Points, in no order, along strands that fork, close into loops and pass close to each other.
Two points are linked if the straight distance between their rows is under 74.3. Some points are linked to none.
k110: [-14   5  -6  -8   6 -13  -4   9  11 -11  -1  -7  -3 -12  12   5  -3  26
 -18 -20   3 -11  -1  12  -8  18  10  -8   8   8  16  -6  -1  10 -10  50]
k722: [  2 -12 -18 -11   5  -4  23   8   8   1   0  19  -9  16  10 -11   4   2
 -25  -3  -1   1  -4   9  -3  -3 -19  24 -25 -22   5   7   4  12 -26 -16]
k796: [ -7  -4  -1  41  10  11  -9  31  -4 -16  -6  13  -2   1  -4  13  -4  34
   4 -26 -20   4   4  -3  12   1 -15 -19  20  10  13   7 -13  15  30  10]
k592: [ 12  17   6  18  11 -18 -17  -3 -19   9  -5  -8  19  -5 -11  -8  27   7
  10  33  -6 -17  -3 -17   0   8  -2  31 -11   7  -7  -4  -4 -29  19 -13]
k987: [ -7   0 -13 -17  -6  -3  14  -9  25   7  -4  -1  -9  18   0  -1 -19   7
   5  -2  30  -6   2   3  -9  -5  14 -16  -1   2  -6  13   1  -9  -4  16]
k769: [  1   6  -9  -6 -30  -2 -12 -10   0 -14   5 -27   5  -2  11  -9   0  12
 -19   1  27 -11 -25  -9  20  13  21  26  -1   4  -2 -18   7   1  -1  12]
k889: [  2  -6  -7  15   8   8 -14  12  11  20   1  12  16   3 -15   2 -24  16
  10  -4 -16  15   4 -16  16  -1  12 -18  32  16  -5 -16 -21   9  30  31]
k474: [ -5  14 -10  -2  14 -14  11   1 -23  11  17   0 -11  -9  18 -10  14   0
 -20  17  -4 -14 -10  25   0   8 -19  25  -8  -1   4  -9   7 -10 -35  13]
k939: [ 15   9  -5  -3  -2   1 -21 -23   2  11  -6  -6  16  15 -14 -25 -11  -7
  27   7  40  -2  -3  -5  -3  10  19   0  15  11 -22 -18   0 -14  17  22]
k715: [  5 -12  -7   2   3  -6  -7  -3 -16 -14 -17  20  10  16 -15  10  12   2
 -25 -18  -9  -9  -5   4  -1   7 -19   4  -5   1   4  13  21   6  -3 -45]
k265: [  7  14 -10  -8  -3   9  -8 -11  10  20  -8  -6   5  15  -9 -24 -15 -11
  24  11  25  12   6   2  -5 -17  21 -25  18  12 -14  -8 -27  -7  25  23]
k532: [  0  15 -15  -2   9   8 -31 -34 -41  -4 -14 -30  18   5   6 -14  12 -27
  -2  10  24  -3  -5  -8 -11  -3 -21  -8   2  -8 -29 -20  -1  -4  17 -25]
k15: [ 15  -3  -6  -4 -17   7   0  -2   3 -19  13   0  16 -12  11  23   6   8
 -25   8   8 -14 -10  -1  10 -11  14  38  13   6 -12 -20  17  15 -41   5]
k567: [-14  -2  -6 -15  -6 -10  22  21   2   3 -10  12 -28  -5   4   6  -8  -9
  -4 -32 -12   8   7  11 -18  -7  -8 -36  -4 -19  20   8 -11  22 -18  14]
k563: [ 14   0   9  16  -4   1 -23  -4 -24  -7  -8  12  13   7 -19   4   9  -5
  -7  -9 -11  -3  -2  -9  15  16 -17  15  -5   6  -2   3  19  -6   4 -44]
k413: [  5  18  29  -1   8  -5  15  -6 -14  23   4 -16  -4 -13 -11 -14  10 -23
  21  28 -14  19  12  13   2 -11 -11   5 -19  -2  20  39   9 -26  -4 -13]
k87: [-24   1 -19 -22   7  -2  -3 -29 -10  -9 -11 -19   0  19  -5  -1  -3 -35
   7  -4  31  -2   9   3 -29 -21 -13 -27   7  -4 -35 -19  -7  10  16  -9]
k443: [ 22   3   0  13   9  -5 -22  -9  17  12  -1  -5  19  17 -14 -11  -4  12
  36  15  18  -5  -4 -17   2   3  25   7   7  11 -10  -1   5 -26  26  14]
k736: [  1 -25 -12   0 -22  -7  15  36  12 -15  -4   8 -19   3   2  16  -1   9
   1 -30   8 -27 -12  -7 -17  13  11 -15 -20 -23  12  18   3  21 -15  15]
k621: [ 16  -1  10 -10  -8   4  -6  -4   6  -1   4   3  -3  -4 -43  10  -9  -5
  -3   8  24 -11   6   3 -17  -7  12  12  10  24 -23  12   5   1 -26   9]
k565: [-10 -11   6 -18   5  -5  -3  11 -15  17  11  18 -17  -6 -14   1 -16 -10
 -16 -19  -3   8   1  -1  -9  10 -24   0   4   4  10 -15  -1  28 -35   6]
k165: [-12   1  24   7  13  -5  11   5 -24  40  22   2   0 -17 -12 -13   6 -24
  28  13 -27  11  13   6   2 -19  -8  -9 -16  10  11 -20   0   4   1  10]
k746: [ -8  -5  -3 -25 -18  -4  28  -6   9  -6   4  -9 -23  -6   7   6   3  -7
  -6   8  11 -13   2  17 -17   0  11   3 -29 -26   6  30   4   5 -33   6]
k211: [ -6  12 -10   7 -10 -15 -21   4  -3 -19 -26  -6  12  -4   5 -12   1  17
  -8 -13  16  -1  -4   5  14   5   5 -12  11  17 -13 -19 -16  -7  27   2]
k280: [ 41   7   1  14  12  12 -14  -1   7   4 -13 -21  -4  -1  12   0  10 -17
  29  27  23  -8  -8 -31 -24 -22  -4  11 -16   0 -25   8   8 -27  12 -13]
k340: [ 19  17  26   7   1  -1   8  -5 -15  17  -3 -19 -14  -6  -6  -6  14 -38
  29  27   0  10   2  -3 -16 -24 -10   6 -19  -1  -4  42  16 -36  -7 -27]
k99: [ 10  20   0  -4  14  -3   4 -21 -27  17   3   0   1  19  11 -29   6  -9
 -10  31  -2  13  -1   5   0 -10 -23  27  -8   2  -8  -1  -1 -12  -4 -24]
k74: [  7   0  25  16  18  15  -7   6 -24 -25  30  12 -18 -16 -17  20  -5  12
 -24 -14 -20   6 -22 -32 -12  27  -2  19  14  -5  13 -14  27  28 -20  12]
k205: [  6  -3   5  23 -12   1 -21  23 -12   1   3 -10  -1 -21   7 -14  14  20
  -6  -8  -3 -13 -12 -12  10   5   2   8   1  17  29   5  -1  -1  15  19]
k178: [ 23   1   9  19 -17  12 -22  31   6 -13   1  -8  10 -17 -18   5  16  18
   2   2  11 -17 -14 -30  14  12  15  30   6  14  17  13  18 -11  11  14]
k631: [ -8  13   2 -16 -39  11 -10 -29  -4  -9  11 -30  -1  -1 -15 -11  -6 -21
 -17 -10  24  -2 -25  -8  17  35  26  11   7  -5 -19 -23   0   7  -1   0]
k726: [-17  -8 -11  -9  29 -14   0   8  -2  -4 -10  25  29  -3   7   9  12   9
 -24 -16 -31  10  21   9  -2  18 -28   0  14   2   0 -29  -9  18  -4  -3]
k960: [  0  -1  -3 -12  15  17  -3   7  12  -5  -8  11  -1   0   2   1 -20   9
 -26 -20 -14  24  10  -6  16  24 -11 -13  38   4  10 -24 -25  21  -8  16]
k881: [-14   9  -5 -11  20 -21  25  -3  -9  10  12   3  -9  -3  18  -4  16  -8
  -6  14 -20  -6   6  45  -6  -4 -26   5 -21 -24  10  13   2 -14 -28  -1]
k685: [  5  -4  17  21   0   2 -31  -1 -15  -3  -9   2  19 -10 -21   1   8   4
 -13  -1 -17  -1  -1 -13  22  31  -5  16   7   8   3  -3   3  -2  14 -22]
k96: [-17 -11   9  -1  12  13 -10 -14 -12  17   3  15  21   9 -16   2 -16  -4
  -2  -1 -29  18  15 -17  21  13  -9 -10  17  11   0 -27  -6  20  16 -18]
k127: [ -6 -23   5  11  12  15   3   2   7  -1  24   9   4   5  -6   3  -9  30
  -7  10 -16   4  -6 -16  20   8  -3  26  -6   6   9  -5   9   9   1   1]
k556: [-18  -2 -11 -22   0 -27  26  -8  -8  10 -21  10   3  18   7   0  20 -25
   1  -4   3  -3  15  26 -27 -21 -12 -19 -16 -21  -2   9   2   1 -13 -13]
k36: [ -5  -2  22  14   3  -6  16   6 -19  24   3   2  12 -27  -9   3   6 -22
  36   9 -46  21  24  13  12 -30  -1 -31  -3   9   4  -6  -7   0  12  -6]
k155: [  9  -6  10  -5 -15   1   3  -2  10  -8  16 -29   3 -15  28   7   6   6
  13  23   3 -21  -8   4   4 -16  21   5  -6  15  22  19  24  -4 -13  21]
k83: [ -4 -13   8  14   3   8  -8  12 -13  22   1  10  14  -2 -16  -9  -7  12
  13   7 -25  15  14 -25  18 -10   4  -6   6  13   7 -19 -18   9  25   1]
k344: [ 15  12  27   2 -10  15 -26 -36  20   5  -6  -7  18 -10   4 -16   8 -20
  -8  15   5  -5 -18   2  17  33  26  18  11  -3 -20 -16  -4  -6 -10  -9]
k470: [ 22  18  15  -2  -7  26 -33 -46  12  -8  -9 -21  13  -6  -3 -25   4 -30
   3   8  28  -4 -15  -8   5  23  15   9   7 -20 -30 -18  -2  -8   7 -11]
k603: [ 28  21  22  13   4  12  22  10 -10  15   7 -10  -2  -7  -9  -7  16 -18
  30  37 -14   0  -6 -26 -15 -22   5  34 -20  -2  -6  22   3 -20  -7 -17]
k880: [-15   7  25   2  15   2  25  -5  -4  18   8   3 -12  -9 -12  -9   8  -9
   3  13 -28  27  21  24   5 -21  -7 -11 -14   2  23  30  11 -13  -4  -7]
k399: [ -9   9   3 -27 -19   9 -17 -22   5  -3 -13 -12   1  11 -12 -15 -15 -14
 -21  -7  18   6  -1   6  17  31   4  -3  15   1 -11 -23 -16   9  -1  -3]
k309: [-13  -8 -29 -14  -5   1  18  34  23 -20   6  12 -12  -8  28  17 -16   3
  -6 -25  -8   9  -3   1 -14   3  -5 -23  21  -5  12 -32 -27  29  -3  39]
k654: [  5   7   0  -4  -2  -8   9  -8   9 -17   2 -21  -6   0  41   9   3  11
  12  13  10 -20  -2  23  -5   4  -3   3 -25 -11  -1  32  -6 -24   3 -10]
k804: [ -1  22  -8 -12  -4   4 -19 -16 -32  -1 -19 -10   4   5 -15 -32  14 -20
 -16   8  25  -1   3   2  -8  -9 -15  -3  12  11 -11  -6 -18  -4  14 -15]
k957: [-23 -30  -1  10   0   3  11   6  18  27  10   7 -11   3  20  11 -30   7
  15   1  -9  17   1  10   7 -20   8  -9  -2  -6  11  27  -3  -7   2   6]
k887: [-20 -12  11 -12   1 -20  29  -9  -4  14 -19   5  -1  -4   5  12   0 -25
  13 -13 -17  24  30  39  -7 -23  -9 -30  -2 -17   0  19   1  -3 -13 -23]
k687: [ -7   0 -28 -23 -12 -18  12  14  13 -20 -23   7   5  10   7  -6   9  13
 -25 -25   6  -6  -2  10   2  38   3  -3  -1 -23   0 -23 -17  15   5  20]
k373: [  1  19 -11 -10  24  -2 -17 -23 -12 -11 -26 -16   9  11 -10 -12  25 -11
  -5   7  26  -4   6   4 -26 -17  -8 -25   6  11   1   6   3 -18  23  -8]
k917: [ 16  21  -3   8   8  -1 -12  -6 -46  20   3   0  10   5 -19 -31  25 -18
 -12  17  -9   9  -3   8  16  -2 -23  17   0   4   8  -9   4 -12  -4 -21]
k725: [  1  -4 -14   1  10  12  -5 -17  14  -1 -18  -9 -10  28  -4  -5 -11 -12
   9  12  33  17  -2 -21 -13 -30   0 -21  -1  -3 -15  14   9 -17  15 -26]
k774: [ 20  -7  -6 -11 -17  -3   1   3  17  -6   3   7  -5   1 -28  22 -17   3
  -4 -19  29 -19  -5  -1 -16   0  21   1   4   9 -13  12  13  17 -39  20]
k670: [ 21   2   6  14   7  -2 -16   6   9   9 -18  -8   6   9  18  -5  13 -15
  35  17   9  -1   6 -29  -9 -29  -4  -5 -14  -5   2  24  -4 -36  35 -14]
k258: [-20   6 -13 -37 -19 -13  25   1  19   0   6  -6 -10  -9  18   8  -1 -20
  12   4   6 -11  16  35 -11 -10   2 -24   2   0 -24 -25 -37   1  -1   8]
k215: [  7 -15   1   6  18  -6 -10  13  -3 -16 -15  17  -1   6 -11  17  -5  14
 -19 -34 -15  -7  -7 -12   0  39 -11   1   9 -28   7   1  -1  38 -13  -2]
k928: [ -1   7 -12  -9 -10  -6  -9 -15 -24  -3   3   4  -4  -8  -2  -8   8  -3
 -30  10   9 -13 -16  16   6  23 -14  30   1  -2 -12 -15   3   0 -33 -11]
k773: [ 17 -11  -5  17   0   0 -13   4  22  15  12  -2  17  13   3   6 -15  18
  36  11  12 -11  -8  -4   8   1  28   9  -2  17   0  12  15 -26  21  19]
k591: [-17  23 -14 -13  -6 -11 -16 -18 -33 -10 -18   0   7   2 -11 -20  17  -6
 -36   1   9   0  -6  21   3  16 -20   2  15   5  -9 -14  -9  -6  -2 -19]
k989: [ 21  10  16  10  -6  -6   8   5 -14   3  -9 -10  15 -25   9  -4  21 -12
  38  17 -37  12  24  20  18 -27  -5 -21  -1   1   4  17 -17 -17  26 -20]
k597: [-20 -14 -16  -8  19  -9  34   4  33  -2 -23  24  12   9   4  12   9   3
   2   2 -28  17  26  29  -7 -29   1 -24  21  -4  -8   9 -13  -1   2  -7]
k289: [ -5   5   0   1   7   2   4 -21   5  12 -17 -25 -15  17  18   1 -13 -24
  28  20  20  19  10  -5 -20 -29   2 -26  -6 -12 -17  24  -2 -25  11 -17]
k130: [  8  11  -4  13 -17  -1 -28  -8  12 -12 -18  -6  20   5   4 -13 -11  15
   8 -25  25   4 -19  -2  23  31  17   3  11   0  -8  -7   5  -8  32   3]
k209: [-30  15 -25 -19 -12 -30  14   1  11 -13   1 -10   2  -4  18   0   6  11
 -13 -19  20 -13  -5  17   1  17   7  -2  -5  -6 -18 -41 -20  -1   5  29]
k398: [  1   1   4 -16  -6  21 -12 -11  12  -1 -10   6   2  16  -9 -11 -33  -4
 -18 -11  -3  13  -2  -3  26  30   6 -14  32   2   3  -4 -14  21  -3   3]
k349: [ 19  -1  14  -1 -10   1   3  -1  -9   2   2  -9  13 -28  22   7  -5  12
  40  15 -19  22  32  16  21 -14   3  -5   1 -10   3  30 -20 -17  19  -7]
k167: [-22 -16  10 -12  15   2  -4 -13   2  11  -1  22  27  10  -1  14  -9 -10
 -14  -3 -32  13  15   1  21  26 -21   1  15   4   0 -24 -12  17  -1 -25]
k429: [-18 -13  14  -7  13   5  24  10   2   6  18  20 -35 -12  26  15 -13  -3
  -1 -23 -19  22  10  -4 -21  -8  -4 -21  10 -14  30   6   2  15 -17  29]
k528: [-10 -15   8  15   8   6  16  -6  14  31   7   0   1   6  10   2 -18   8
  28  30 -11  23  10  -4   8 -21  14  -2   5   0  12  29  -7 -17   8   4]
k424: [ 15 -10  21  12  -1  21 -13  -1  -8 -22  20   6  -2 -20  -9  25 -11  15
 -20 -11 -12   4 -15 -28   9  16  13  18  17   3   3  -7  17  29 -26   7]
k375: [ -2  -9  -2 -29   7  -1   0 -11  17   5 -13  15  21  20 -23   1   1 -13
 -22 -11   7   1  15   3 -12  37  -3   5  16 -11  -6  -1  -9  23 -21   8]
k54: [ 22   6   0   6   3  13 -45 -32 -12   1 -15 -28  15  -4  -5 -26  12 -24
   9  15  33  -7  -9 -23  -7  11  -7   2   3 -13 -32 -21  -4  -4  16 -11]
k929: [-18   5 -13 -12 -16 -14  -5   6  12 -27 -23   3  10   2  10   3  -3  14
 -29 -38  -2   1 -11   7  19  50   2  -2  12 -30  -2 -25 -20  26   6   9]
k111: [-15   6 -16 -18  -4  -4  17  13  30 -14   3  -2  -9 -19  24  -1  -2  15
 -16  -5  -2   0   0  20   2  -2  13 -19  23  10  14 -25 -25  10  -3  42]
k469: [ -3   9   1   4   8 -18  -6   3  -3   6 -12   0   4   0   9  -8   5   6
   3  12   0 -11  15  12   2 -13   1  -9   0  16  -2  -5 -12  -9  11  -6]
k762: [ 10 -16 -12   1 -16  -6   0  22  14 -19  -2   4  -4   2  -4  33 -19  14
   2 -26  20 -26 -24  -5 -10  13  25  -4  -1  -3  -1   5  18  17 -23  30]
k463: [-17  -7 -27 -21 -16 -12  28  31  13  -3 -13  16 -20   5   4  11 -12  -2
  -8 -23  -8   3   9   8 -11  -4  -1 -34   0 -16  -1 -14 -29  23  -3  12]
k173: [-12  -8   6  25  12 -11  11  11 -10  13  -7  10  18  10  13  10  11  -6
  27  -1 -22   7   7   8  11 -40  -9  -9  -7  15   2   8   3 -12  35 -32]
k627: [-14  -1   7  -8   2  -5  15 -21   1  10 -19  -9  -6   3  21   1 -10 -16
  21  11   1  16  20  23  -6 -31  -1 -30   1  -6 -10  24 -10 -10   9 -20]
k318: [  4 -17  16  18  -7   2  -5  20  -2  18  11   1  -8 -15   2  14  -7  -4
  27  11  -1 -14  -1  -6  10 -16   2   5 -18  18  12  19   8 -10   3 -13]
k942: [  3   7   4   4  -8 -14  -1   4   5 -12   8 -19  -1  -9  34   7   8  20
   4  12  13 -29 -13  12   0   0  10  18 -20  10   6  17   7 -22   2   4]
k839: [ -4  20  -7  -3  11 -25  13 -13 -21   3 -12  -4  -6   3   8  -3  20 -15
  -7  14  -3 -10   7  32 -20 -14 -22  -7 -20  -3   2  25   7 -23  -8 -23]
k336: [ -5 -10   7 -26 -18   2  14  -8   5 -10  19 -19 -12 -15  25  14  -4  -4
  -1  13   0 -18  -7  19  -6 -12  14  -6 -16  -2  17  25  21  10 -38  14]
k137: [ -2 -25 -18  -9   7  -7  17  17   4  -3  13  28 -10   0  26  -2  12  10
 -27 -12 -13  -2  -9   7  -7  11 -17  25 -20 -27  18  -8  13  17 -26   4]
k738: [ 17   2  16  18 -19  13 -33  -7  13 -17  -8  -1  10  -5  -9   4 -10  12
  -8 -18   4  -5 -21  -7  25  39  13  12  11  -2  -5   9   9  -1  10 -12]
k136: [ 31 -10   8  23 -23  23 -22  14  10  -7   7   2  13  -1 -25  20 -19  17
  10 -11   3  -3 -15 -26  17  20  22  13  13  14   0  13  16   3   7  11]
k546: [ 26  11 -18   0 -26  19 -10 -15  30 -34   7  -7  -5   9  -5   9 -18   6
   6  -8  37   3 -19 -18   5   4  27   9  -3  -9 -24  -7  27  -9   2  -6]
k383: [-17  -1   7  -6  18  -8  -1  -3 -14   7  29  -3  -5 -21  -1   4  12   9
 -13  16 -11 -14   1  13 -17  11  -6  15  -2  11  10  -9  10  -2 -30  36]
k235: [  7 -27  -4  13  -3 -12   5  34  -5 -10 -11  21 -11   7  -6  21  -5  12
  -2 -37  -5 -16  -6  -7 -15  13 -13  -8 -13 -15  10  21   6  28 -15  -3]
k128: [ 11   7 -11  -3 -38   6  -1  -3  -1 -31   7 -19  11  -5  11  11   5  10
 -24  10  23 -18 -28  -8  12 -12  22  28   2   8 -11 -15  24   9 -22   4]
k166: [-10  21 -16 -19 -15  -3  14  -3  -6 -13  -1  -9 -29   6  -7 -23   0   3
 -27   2  18  -4 -10   6   0  -8  -6  -8 -18   1  14   6  -8  -4   0 -11]
k776: [  1 -15  -5  27  -3  11 -12  20  20   1  21  -4  12   2   6  17  -8  34
  21 -12  -1  -8  -5  -2   8   6  21  -5  14  17  18   8  11  -7  17  42]
k575: [  6  -1  18   4   5   5  18  -5   4  23   9 -14   7  -2  26  -1  -1   6
  34  37 -12  17  12   4   9 -22  18  -1  -1  -7   1  31 -21 -23  16   0]
k378: [ 12  -1  22  11 -11  29 -10  -4  -3 -15  31  14  16 -26  -4  27   7  10
 -24   2 -21   4  -7 -15  16   5  13  33   8   2  -8 -23  19  20 -33  -4]
k90: [ 12   8  12 -13 -16   7   1 -14  10   1  11 -18 -16  -4 -17   3  -1 -21
   9  21  39 -20  -4   8 -23 -15  12   6  -6  16 -23  23   4 -10 -21   9]
k268: [ 17  13   7   8   3   6   3  15 -27  25  17   3  -4  -6 -22 -35  14 -13
  -4   6 -13   3  -7   1  12 -13 -13  21 -16   3  26  -1  15 -15  -4  -4]
k157: [  9   6 -30  -2 -23  14  -3 -18  24 -29  12  -8 -11  20 -11  -1 -23   9
   7 -24  38  -1 -15 -20   6  12  22  -3 -14 -15 -17  -9  18 -13  26  -6]
k933: [-13  -8  11   8  24   1  18  -7   6  12 -11  11  -6  28  -8  -5   0 -10
   5  17  -4  25   7  -8   1 -27  -8  14 -10  -2  -1  21  19 -10  -3 -39]
k434: [-19  -3  24   6  23   7  19   4  -9   0  26  16 -33 -13 -12   2  -5   8
  -4 -10 -27  20   6 -10 -17   0  -8  -8 -11   0  29   5  22  14  -2  13]
k327: [ -9 -26  12  33   9   1   5  30   7  -1  18  17 -20  -2  -3  34  -7  24
  16 -26 -14 -10  -5  -7 -17   3  -8  -9  -9  -7  16  26  13  12  -2   7]
k420: [ -2 -16   7   6  20   2  -3  18  -9 -17   7  25  -6   1  15   8   8  11
 -26 -31 -23   0  -5  -8 -10  39 -21  17  -2 -29  15 -16  12  32 -17   9]
k781: [  3   4  -6  12   3  -1  -7  12  16   9  -2   8  14  -2 -10  -2 -18  27
  16  -8  -2   1   9   4  13   6  25 -23  25  22   6  -8 -15  -7  24  43]
k118: [-16  -4 -23 -20  19 -15  17   7  11  -5 -21  23  24  10  10   7  21  -2
 -14  -5 -20   6  19  21  -8 -15 -15  -9  15   5 -10 -22 -18   8  -2 -10]
k78: [-15   0  16   7  25   6  14   6  -7  18   7  12 -23   2 -22 -11  -7   1
 -12  -2 -22  23  10  -4   3 -12 -16  -5 -12   6  25  15  17   7 -15   0]
k493: [ 10  19   7  13   1 -15 -11   0 -17   6 -11 -16   8  -9  13 -16  18   5
   7  20   7 -20   4   7   1  -1   2   8  -7  19  -3   1  -8 -30  15   1]
k733: [ -9   6 -11   8   2  -7  -4  19 -17 -21 -21  15   4  22   0   1   8  14
 -26 -31 -13   2  -2  11   6  -4 -27  -6   1   1  17  10   7   5  14 -28]
k905: [ -6 -11  19  17   4   7   0  13 -24  31  23  12   0 -21 -19  -8  -4  -2
  22   3 -22   5   6 -26   1  -2  -7  -6 -14  10  16 -16  -1  15   8   9]
k250: [-15   4 -10 -15   6   8  17  11  24  -4  -3   5 -13 -18  11 -11   2  -1
 -12   9 -14  13  10  25   3 -19 -10 -14  17  22  10 -23 -28   8  -4  18]
k168: [-15  -7 -19 -34 -31 -12  35   2  10  -3  14 -10 -20   5   9   5   7  -5
  -4  -2   7 -28   2   3 -15   5  25 -10 -29 -29   6   6  -4   9 -14  15]
k146: [ 23   4  20  -4   2  13 -16 -25  -8   3   2   9  15   0 -34  10   0 -17
  -5  19  15  -6  12  -5  -5   3  -1  24  10   9 -40   0   5   2 -19 -28]
k355: [ 13 -19  -2  -4   3   7 -16 -29  19 -11 -13   6  11  19  -1   6 -11 -10
  -9  -6  14  -6  -2  -7   3   9  -2  -1   3 -14 -29   1  11   2   0 -34]
k681: [ 35   5   2   7  -1   0 -24 -11 -10   1  -8 -28   8  -2  -3 -10   8 -21
  29  21  30 -16 -10 -27 -25 -11  -6   8  -9   0 -33  -7   0 -13   4  -9]
k151: [  1   9 -34  -4  -3  14   1 -18  28 -13   6 -25 -21  25  -6  -6 -19  -3
  11   4  42   9  -4 -24  -8 -11   8 -23 -19 -14 -20  -3  13 -21  27  -4]
k972: [-27   5 -17 -42 -18 -16  31 -10   9   2  22 -22 -18  13   6   4   0 -17
   7  -5  18 -26  15  14 -17   4  19 -10 -12 -14 -19 -16 -19   3   1  11]
k973: [ 21   2  14  12  -4   5 -19 -12  -1   7   6  -4  26 -11 -21 -18  16   8
   7  20  -9  -5  -7 -31  19  22  11  36  -3  -9  -2 -10  -5  -6  15 -11]
k22: [ -3 -10 -15  30   1   4  -1  31  12 -16  -6  17  -5  21   5  21 -17  31
  -1 -35 -10   0  -1   5   4  -2  -9 -22  23  -1  13   6 -15  18  19  21]
k189: [-25  16 -24 -21 -11 -25  13   4   5  -8  -1  -6  -4  -4  26   0   7  -4
  -9  -2   9 -15   1  30   1  -2  -4  -2  -2  10 -23 -41 -34   0   1   3]
k553: [ -2  -8  -6  -4   8  -1  18  -3  16   5   0  11  -8  17  10  -3  -8   1
  -7  10   8   8  -3   3   2 -22  -3  22 -24  -4   0  16   2   0 -10 -25]
k614: [-11  -3   4  -8  12  -3 -14  -5  -3  -4  11 -10  -2 -15  -3   4   7  19
 -28  -2   4 -10  -8  -2 -10  24   6  16  17  14   8 -11  18  12 -30  43]
k980: [-11   2  21  14  25   8  10   6 -19 -18  31  21 -29 -13 -17  10  -1  18
 -14  -9 -23   7 -10 -29 -19  12 -12  12  -3   2  21  -8  25  18  -7  13]
k969: [-29 -30  13  28   6   2  15  15  15  12  15  13 -24  -6   2  27 -25   6
  22 -13 -26  15   7  -5  -6 -11   1 -12 -12  -6  12  25  13   4  -6  -6]
k624: [-10  -3   1  22   9  10  -7  22  -6 -10 -10  14   4  14 -10   4   9  23
  -8 -15 -20   8   6  -4  15  -6 -19  -7   5  15  24  17   0  -2  26 -16]
k988: [  1   3  -4   1  23  13   2  14  -5   1   0  22 -15 -15  -2 -16   0   1
 -26 -10 -29  22  12   0  11  -7 -16  -8  21  22  16 -31 -17  18   4  11]
k352: [  7  -3  -5  15  12  -1  -7   8 -14  11 -20  -1  14  15  15  -3  15 -13
  32   9   3   8   8 -23  -4 -42  -1 -19   0   3   1  18   0 -27  44 -32]
k338: [ 29  11   9  11  -6   7  12  17 -16  27  17  -6  -3  -5  -2 -23  20  -7
  20  24 -14   0 -12 -15   6 -22   0  35 -23  -2  18  14   8 -15  -6 -14]

How many points has the smallest loop of links through each point below? Write - if it is on no loop.
k111: 19
k685: 8
k762: -
k383: -

A tip is a point with one link. Name the tips that can be reached along the links from each point below, in the order of the rows.
k474: k99, k344, k373, k173, k546
k796: k205, k654, k929, k22
k235: k265, k597, k90, k933, k146
